Each row is a point on a landscape with many valleys, with its height.
A ball rolls from a point to the lowest of its 5 nearest points, and stops where none of them is lower. Distance is the straight distance between rows; heights are no part of it.
kulam (h 13.4): [179 143 125 184 158 137  93 115]
peki (h 49.9): [108 143 149  60  83 124 136 123]
raf (h 47.2): [129 152 155  64  98 125 126 122]
keven (h 21.7): [209 150 145 170 129 141 101 130]
gisa (h 30.8): [136 113 127 151 136 140 135 114]
dutad (h 8.4): [ 59 116 109 104 131 112 152 119]
pudu (h 36.8): [ 82 117 117 122 122 124 147 137]
feni (h 55.8): [ 98 143 148  46  64 118 149 132]
Taton (h 53.6): [ 89  92 116 139 145 141 153 109]
zosiz (h 23.1): [127 133 135 126 120 123 118 147]
Roloz (h 46.7): [121 148 141  96 122 112 122 136]
zek (h 31.5): [190 151 145 136 110 125  98 162]
kife (h 44.6): [195 160 149 108 108 117  93 164]
mura (h 39.3): [142 146 146 103 120 115 118 148]
tefo (h 11.8): [175 137 130 176 148 133 108 114]
tus (h 25.3): [ 69 123 117  92 121 117 147 122]
fabim (h 24.5): [ 46  85  92 131 139 130 186 101]
kul (h 26.8): [204 152 146 139 106 131  94 161]
Gimol (h 49.8): [149 157 165  55  87 126 129 141]
vimo (h 34.9): [ 70  90 105 144 150 141 169  99]
lodak (h 16.7): [203 141 139 178 132 142 100 121]
zibod (h 50.5): [122 149 153  49  81 123 141 127]
fonuk (h 5.4): [144 118 139 140 121 132 118 147]
lebob (h 46.3): [ 88 138 139  65  97 122 146 106]
gezag (h 34.6): [224 155 142 150 104 138  82 169]
Tebup (h 27.9): [ 49 116 109  94 121 108 153 111]
samim (h 63.4): [140 110 104 204 179 128 115 115]
Fefi (h 40.4): [131  98  95 219 182 134 121 127]
buli (h 32.2): [110 117 133 138 129 133 134 137]
Visig (h 20.3): [174 129 147 159 125 141 106 140]
tino (h 27.4): [189 134 139 158 119 139 110 141]
mel (h 13.7): [200 169 150  89 107 124  95 158]
Ker (h 42.9): [ 60  98 107 129 133 132 163 120]
Gud (h 27.8): [ 83 134 128  85 123 116 136 122]
bokad (h 19.9): [108 107 116 163 167 137 144 102]
zus (h 60.8): [128 151 156  47  61 126 133 144]
simef (h 24.4): [127 116 137 143 129 139 131 129]
zazi (h 34.7): [157 139 144 132 119 122 111 153]
fibe (h 43.9): [175 164 152  81 111 120 106 146]
felus (h 19.7): [143 120 137 153 125 135 123 131]
gaka (h 29.5): [ 68 116 115 105 131 119 144 134]
zerog (h 57.4): [ 85  93 105 153 165 146 165  92]
zepo (h 38.3): [125 108 122 162 167 139 133 105]
Gem (h 74.4): [142 115 112 178 168 131 118 100]
sol (h 48.2): [139 155 151  76 115 125 124 134]
lobar (h 20.8): [209 152 139 137 102 133  94 168]
reteb (h 60.0): [167 152 144 110 121 116 104 157]
Notas (h 25.5): [ 56  89 102 139 143 134 180  95]
mig (h 38.6): [104 143 143  65 108 119 132 118]
Dile (h 43.3): [234 163 141 131 103 134  74 174]
suraz (h 48.7): [174 163 160  63  96 130 120 143]
nen (h 28.8): [ 91 130 122  97 126 116 133 131]
nuluz (h 30.2): [ 97 124 125 113 124 119 133 136]
Liva (h 31.7): [ 95 143 137  74 116 115 133 116]
Vopam (h 39.2): [104 106 126 144 143 137 144 119]
nomon (h 50.0): [157 163 153  86 114 118 108 146]
kadus (h 29.2): [ 78 132 123  76 117 115 148 110]
rotu (h 29.4): [154 114 136 164 138 138 128 118]
tavas (h 23.2): [ 43  96  96 126 130 123 176 109]
nad (h 43.8): [143 101  86 237 177 140 119 120]
Popin (h 32.0): [113 122 131 124 125 125 133 143]
Vati (h 64.1): [144 118 102 208 182 130 114 121]
bobe (h 33.1): [ 68 130 119  71 111 112 150 103]
sivod (h 33.7): [115 101  96 187 187 125 132 106]
Zez (h 48.0): [149 111  95 221 174 133 113 126]
sapov (h 27.3): [207 151 146 157 110 139  99 145]
kam (h 37.4): [152 121 123 176 158 136 114 112]
Fom (h 70.7): [141 157 159  44  58 126 128 157]
dur (h 23.7): [ 35  91  87 120 131 124 180 105]
fige (h 33.2): [100 118 127 123 129 133 132 140]
Gori (h 47.4): [159 122 106 206 175 125 106 120]
Zovef (h 29.6): [ 54 124 112  83 119 111 148 111]
Banos (h 8.7): [182 128 138 169 146 141 108 121]
Kito (h 15.5): [ 39 109  96 109 124 113 166 116]
dol (h 55.7): [ 83 101 121 132 133 133 150 123]
lat (h 46.6): [100  98 100 165 177 139 153  97]
dure (h 35.4): [174 137 142 142 114 132 105 158]
lav (h 19.8): [168 129 117 192 164 133 100 111]

Where does a ball stop that starts at each point below?
Gem => Banos
Roloz => fonuk
fige => dutad
nomon => fonuk
sol => fonuk
bobe => dutad
reteb => fonuk

For each start below, name every point that the ball comes to, in order.
Liva => Gud, tus, dutad
Popin => zosiz, fonuk
gisa => felus, fonuk

Call two points neighbours if one is among the 5 nearest of the other. Go from one point of each pair to the other, from neighbour to neighbour, staying as low as possible. Name the highest point that can't be avoided.
fonuk and mel => kife
Banos and bokad => zepo
fonuk and lobar => sapov
Banos and dutad => Popin
fonuk and Banos => Visig
